Points on a hilly landscape, in no order, each with its height.
A ball rolls from a point to the lowest of its 2 nearest points, and stops where none of them is lower. Distance is the straight distance between rows; heights are no part of it.
Q877 (h 693): 13 -32 0 1 -6 -4 18 21 11 -27 -16 -64 -70 -33 -26 -4 8 64 -50 24 -14 57
 -16 -37 37 35 -39
Q371 (h 335): -8 -9 21 -8 38 -24 10 16 58 -9 11 23 4 -16 -8 56 -2 -38 -10 -20 35 -6 6
 2 -20 3 2
Q462 (h 246): 3 6 37 -22 -55 26 -5 54 22 49 6 3 81 -22 -6 10 7 17 32 2 18 -35 74 33
 -32 -30 31
Q313 (h 458): 23 -9 25 13 -2 11 24 53 31 22 -27 -11 29 2 -40 30 -15 -3 -17 -18 0 -12
 43 8 -27 -9 -1
Q202 (h 559): -22 11 31 -27 -12 -1 14 10 89 6 64 32 46 -34 1 39 -16 -10 -13 33 44 -6
 33 15 -46 -38 17
Q946 (h 624): 13 -34 29 -26 9 -17 -13 31 49 -23 40 -11 32 -34 17 -1 -19 21 -14 2 17 18
 2 -41 -4 -3 -4
Q928 (h 365): 12 -8 30 -16 -24 -1 -42 80 -41 -10 -66 -41 58 -18 -28 -28 13 20 26 -38
 -10 -12 44 11 25 1 27
Q225 (h 758): 15 -7 22 51 -16 37 22 -40 26 22 12 28 -11 -23 -10 4 -22 22 -57 10 -19 27
 10 25 -30 -33 -5
Q772 (h 627): -14 -16 -59 -15 -7 -4 26 -50 -41 -6 53 -3 -48 23 31 -31 -6 20 -11 45 -30
 24 -37 -31 11 34 -26
Q537 (h 368): 0 36 1 -3 7 -15 -50 -42 -15 -12 -1 6 4 -14 30 -30 22 5 40 -18 -5 -19 -33
 13 40 -2 24
Q51 (h 500): 26 -32 17 18 1 25 30 38 20 15 -6 -21 8 -12 -30 10 -26 18 -48 11 -8 11 35
 -9 -21 6 -22
Q994 (h 752): 12 -2 21 63 -5 23 24 -31 22 0 -22 10 -59 -25 -28 7 -14 19 -60 3 -23 39
 -5 13 -17 -27 -3
Q133 (h 384): -7 38 -4 12 25 -14 -34 -48 1 -13 11 35 -10 1 29 4 22 -16 23 -25 5 -8 -31
 24 14 -9 15
Q968 (h 722): 12 -1 7 39 25 -16 18 -6 34 -32 -43 -35 -79 -16 -37 29 6 6 -35 -18 -7 24
 -16 -1 15 5 -12
Q321 (h 124): 2 11 -38 -26 10 -27 -19 26 -36 -10 -52 -28 -15 33 -2 -1 34 -21 63 -25 11
 -30 -22 -9 35 44 10
Q518 (h 568): -4 -24 33 -16 22 -23 -19 -1 67 -39 50 10 13 -45 14 14 -16 7 -22 10 30 26
 -4 -21 -7 -15 6
Q491 (h 302): 4 -22 -13 -13 -15 31 30 7 -54 47 24 12 40 49 20 -33 -31 -8 0 38 -17 -27
 19 -3 -27 8 -23
Q941 (h 179): 20 -17 24 5 -13 21 -17 -12 18 0 45 13 39 -30 17 -30 -26 35 -26 24 -8 23
 3 -7 -5 -27 -3
Q349 (h 669): -1 70 -2 21 -23 -2 -18 -46 -50 -12 -55 -24 -41 22 -24 -32 29 5 24 -8 -19
 -16 -30 18 48 -14 2
Q865 (h 237): -12 -24 -15 37 32 14 59 -32 -10 4 -12 6 -74 17 -26 37 -10 -15 -65 19 -27
 35 -11 -7 -45 8 -8
Q523 (h 309): -24 8 20 -14 2 -11 -50 -29 30 -9 55 37 45 -40 52 -5 6 9 27 -3 28 -9 -9 3
 2 -15 28
Q725 (h 133): 3 -16 -12 0 34 -17 25 4 13 -14 -8 -6 -29 17 -8 32 -3 -25 -7 -6 4 4 -10
 -20 -10 22 -14
Q443 (h 485): -32 -12 26 -39 25 -33 -18 1 75 -45 62 26 25 -37 25 36 -7 -22 -9 17 46 7
 -14 -29 -20 -15 8
Q504 (h 642): 5 17 -45 1 -22 23 16 -44 -81 16 7 -6 -18 44 20 -65 -7 7 18 37 -27 -13
 -31 -1 19 14 -17
Q200 (h 663): 4 50 -20 34 -14 20 11 -33 -58 20 -52 -5 -34 51 -33 -21 6 -7 13 -5 -30
 -22 -14 26 26 -13 -4
Q441 (h 258): -1 -10 -5 52 11 42 63 -24 -9 27 -16 25 -53 17 -23 26 -25 -7 -62 16 -30
 23 17 17 -56 -6 -13
Q632 (h 687): -2 50 -17 19 4 -21 13 -47 -20 -26 -33 -14 -94 22 -24 -12 33 -15 0 -11
 -11 2 -50 11 24 -2 -12
Q678 (h 679): -20 -12 -5 4 12 3 6 -60 15 -17 73 52 -9 -13 34 -13 -18 -1 -34 29 1 32
 -22 -2 -27 -28 0
Q731 (h 75): -8 17 -18 -16 15 -15 -32 11 -30 -1 -36 7 8 23 15 2 25 -26 54 -26 10 -46
 -9 5 23 26 20
Q599 (h 586): -13 -8 -53 -27 25 -36 1 -36 -12 -32 37 1 -49 14 37 -5 16 -17 23 9 6 18
 -56 -23 22 27 -14
Q456 (h 105): 10 22 7 33 -42 54 -9 15 -39 44 -32 1 63 19 -17 -36 -5 17 17 -7 -25 -16
 44 44 2 -26 12
Q65 (h 296): -7 18 17 2 -10 8 -23 8 19 31 2 14 54 -15 14 15 7 -5 31 -24 15 -27 27 22
 -9 -11 25
Q250 (h 677): 3 58 4 13 -20 -17 -3 -50 -31 -24 -53 -50 -85 16 -33 -31 36 9 -2 -3 -2 10
 -40 1 51 -2 -9
Q841 (h 139): 24 -19 22 17 -14 12 -11 1 10 -4 -5 -18 8 -32 -4 -25 -20 45 -29 3 -12 26
 -1 -8 16 -14 -7
Q830 (h 351): -10 16 11 -14 -7 -8 -65 -34 -11 -10 26 18 37 -31 53 -26 11 21 36 -10 4
 -11 -19 11 29 -4 30
Q548 (h 702): 4 13 -4 28 25 -26 8 -36 12 -36 -29 -20 -100 -6 -25 18 26 -13 -17 -17 -8
 27 -47 2 12 -2 -3
Q12 (h 138): 17 4 3 10 -35 43 8 41 -28 49 -23 5 52 26 -25 -8 -12 3 5 -6 -14 -23 48 23
 -19 -14 1
Q547 (h 232): -6 -4 -11 -10 44 -29 13 19 31 -4 -2 26 -13 25 1 56 9 -55 4 -25 28 -15 -6
 -1 -22 9 -4
Q380 (h 656): 1 22 -33 35 -8 22 36 -34 -58 26 -19 7 -34 57 -13 -15 -6 -25 8 5 -26 -21
 -23 18 -1 -2 -6
Q728 (h 187): -14 -21 -45 -42 15 -30 2 51 -40 -4 -26 -27 -4 39 6 10 25 -26 55 -17 14
 -23 -10 -35 24 56 -18
Q513 (h 405): 19 18 24 16 -23 19 21 41 54 46 -21 7 39 -10 -41 37 -2 -1 -4 -19 13 -2 64
 39 -31 -28 8
Q808 (h 357): -31 13 -14 -14 -9 6 5 -41 -10 27 79 66 35 10 49 -2 -24 -39 9 33 14 -2 -1
 14 -39 -25 8
Q354 (h 650): 8 13 -22 6 -7 -11 4 -37 -25 -24 -5 -32 -61 -4 3 -35 15 25 -8 14 -15 27
 -45 -15 35 14 -20
Q789 (h 250): 17 -2 18 10 3 -11 -26 34 5 -27 -58 -48 -9 -19 -33 1 10 28 -5 -26 -9 12
 -2 -2 49 4 2
Q366 (h 132): -19 -2 -4 -23 14 -25 -42 13 0 -1 -6 13 26 -4 37 7 29 -34 63 -24 27 -40
 -14 -10 7 27 25
Q995 (h 649): 0 8 -45 9 2 15 27 -44 -61 17 14 21 -20 59 16 -25 -12 -24 8 14 -20 -13
 -30 4 -11 9 -7
Q326 (h 366): -24 32 17 -10 -3 -5 -46 20 20 29 -22 19 51 -16 11 34 38 -18 53 -50 32
 -48 38 32 -4 11 44
Q908 (h 245): -6 -22 -3 14 23 3 35 -14 32 9 30 33 -20 4 -11 43 -19 -30 -44 8 5 19 14
 -1 -48 -6 -6
Q831 (h 199): -32 -17 -9 -48 29 -36 -33 14 14 -16 13 20 27 1 56 13 25 -42 51 -5 41 -24
 -23 -40 6 31 8
Q108 (h 472): -25 12 26 -18 7 -20 8 20 86 1 37 31 28 -30 -7 57 0 -32 -2 3 47 -7 30 15
 -37 -27 17
Q210 (h 383): -39 2 17 -40 10 -25 -28 -10 49 -21 71 38 48 -31 51 9 -2 -16 15 18 39 -13
 -11 -15 -16 -18 19
Q312 (h 286): -1 -12 11 22 1 8 33 -17 62 20 39 32 0 -12 -15 48 -20 -13 -51 17 10 23 24
 19 -60 -32 -1
Q336 (h 671): 22 -56 17 -33 -2 0 -7 32 36 -25 36 -39 16 -45 14 -21 -14 52 -37 25 0 45
 8 -52 7 13 -19
Q692 (h 637): -4 -2 -45 -2 -30 0 26 -45 -47 -16 20 -27 -75 13 8 -40 15 33 -14 42 -25
 32 -45 -28 27 32 -35
Q302 (h 617): -6 -4 -28 -1 12 -7 15 -65 -18 -17 47 27 -41 8 31 -25 -9 -1 -16 32 -16 28
 -43 -14 -8 -4 -9
Q224 (h 337): -15 21 -20 4 -27 23 1 -42 -37 50 47 55 49 23 38 -17 -20 -14 24 23 -4 -16
 9 23 -29 -15 6
Q208 (h 185): 27 2 27 6 2 -6 -33 14 22 -17 -19 -24 12 -41 0 -7 -2 28 -7 -22 -5 16 -1 0
 25 -7 5
Q984 (h 222): 22 -9 -16 0 -8 9 12 28 -55 9 -58 -39 -3 31 -26 -26 -2 0 11 -6 -20 -5 11
 -3 33 16 -6
Q576 (h 288): 5 -24 -23 13 0 41 45 -3 -47 42 15 9 9 41 -1 -23 -35 5 -24 31 -32 -10 13
 -8 -27 7 -29
Q145 (h 227): 7 4 10 9 -5 4 -17 -9 19 11 29 19 31 -21 9 1 -19 7 -1 -2 5 0 10 8 -9 -24
 8
Q716 (h 604): -32 -18 -44 -31 23 -23 14 -39 -2 -23 63 24 -28 17 43 3 -7 -24 -1 29 -2
 25 -37 -30 -8 19 -14
Q722 (h 304): 23 4 21 2 -15 15 -14 70 -42 -4 -88 -47 22 1 -52 -24 10 23 7 -29 -17 -10
 43 14 41 0 -4
Q817 (h 204): -7 -31 -18 9 37 -15 44 -17 18 -6 7 15 -56 15 -17 42 -11 -29 -43 6 -14 20
 -3 -10 -44 9 -11
Q733 (h 78): 12 -20 41 -28 -42 15 -12 91 -2 20 -11 -20 83 -19 -8 -3 2 19 25 -12 13
 -36 63 9 -37 -22 26
Q350 (h 441): 8 0 17 13 42 -34 -13 13 69 -30 -7 6 -17 -28 -16 49 7 -10 -13 -39 24 16
 -9 2 3 1 3
Q424 (h 558): -5 -8 -22 -25 22 -36 -20 -14 16 -39 27 -10 -36 -11 27 0 22 1 22 -9 12 21
 -46 -24 33 23 -11
Q47 (h 223): 11 -19 22 -30 -23 17 -27 57 -21 15 -10 -19 71 -7 12 -20 -2 5 29 -12 -2
 -27 34 -3 -13 2 12
Q49 (h 321): -8 5 -17 -6 -18 24 1 -18 -57 31 21 26 42 31 32 -35 -21 -13 37 13 -6 -35
 -2 7 -10 2 4
Q623 (h 338): 12 -6 32 17 -17 24 26 10 59 34 29 14 27 -17 -24 34 -16 6 -32 4 17 5 45
 26 -43 -35 -5
Q630 (h 506): 0 1 -2 0 46 -40 -20 -7 43 -43 3 3 -27 -19 0 25 22 -14 2 -26 19 16 -35 -6
 21 3 7
Q589 (h 77): 6 33 10 17 -35 32 -33 10 -54 18 -48 -10 39 5 -7 -35 11 31 28 -23 -25 -18
 30 34 29 -12 17
Q783 (h 262): 10 24 6 -3 -10 1 -12 37 -56 -19 -88 -48 -9 23 -43 -24 17 18 23 -26 -15
 -13 14 18 53 9 4
Q394 (h 662): -24 -12 10 -9 -3 9 12 -38 37 -6 84 54 25 -19 24 3 -35 -7 -31 42 16 11 9
 0 -43 -40 0
Q243 (h 102): -2 53 9 15 -28 19 -32 4 -62 1 -76 -20 13 27 -31 -37 16 16 40 -24 -28 -22
 12 37 55 -7 23
Q563 (h 305): 11 24 18 12 12 -12 -31 26 3 -14 -65 -22 -3 -6 -23 13 21 3 21 -46 0 -20 0
 19 39 6 17
Q445 (h 668): 9 -1 -6 6 -23 -16 9 -15 0 -28 -16 -61 -72 -26 -14 -25 14 60 -33 19 -13
 47 -38 -24 49 19 -30
Q881 (h 178): 17 -15 -7 5 -11 28 7 42 -35 27 -37 -16 29 34 -28 -11 -20 -1 1 -8 -15 -20
 29 5 -9 14 -8
Q74 (h 274): 11 -23 -6 34 -1 48 53 -12 -16 44 15 21 -11 29 -16 0 -34 -1 -52 36 -38 3
 25 -3 -52 -8 -27
Q527 (h 636): -3 -4 -55 -24 -28 4 8 -36 -67 -3 34 -14 -16 29 39 -59 0 19 29 40 -15 5
 -45 -28 30 30 -22
Q666 (h 254): -14 -27 -28 -37 35 -28 14 40 -10 1 -16 -7 3 33 9 35 10 -54 40 -9 17 -33
 -3 -30 -3 48 -4
Q300 (h 350): -9 39 15 6 7 -3 -49 27 -1 5 -55 -1 30 -6 -12 19 31 -9 47 -65 11 -38 24
 34 27 13 37
Q926 (h 705): 22 -43 0 -14 -12 -1 0 30 6 -22 13 -51 -25 -41 2 -34 -1 74 -44 27 -7 60
 -8 -49 38 30 -37
Q750 (h 311): 18 -31 16 -28 -20 -7 -30 74 -30 -10 -35 -43 46 -13 -1 -31 5 16 25 -24 -4
 -8 29 -16 14 14 7
Q826 (h 622): -19 -17 29 -38 -4 -3 21 -1 76 -16 80 27 39 -35 17 24 -31 -3 -39 53 35 2
 19 -13 -49 -43 5
Q362 (h 742): 17 0 27 57 6 -1 12 -3 39 -9 -44 -7 -33 -26 -36 31 -2 14 -40 -24 -16 31 2
 13 3 -20 -2
Q180 (h 303): -7 -10 -19 -14 38 -19 20 29 0 18 -16 13 2 47 -9 48 5 -69 21 -11 25 -37 2
 -9 -24 29 1

Where does a ball stop that starts at each point below?
Q984 | Q589
Q808 | Q817
Q300 | Q841
Q313 | Q817
Q326 | Q841
Q302 | Q547
Q394 | Q547
Q926 | Q523
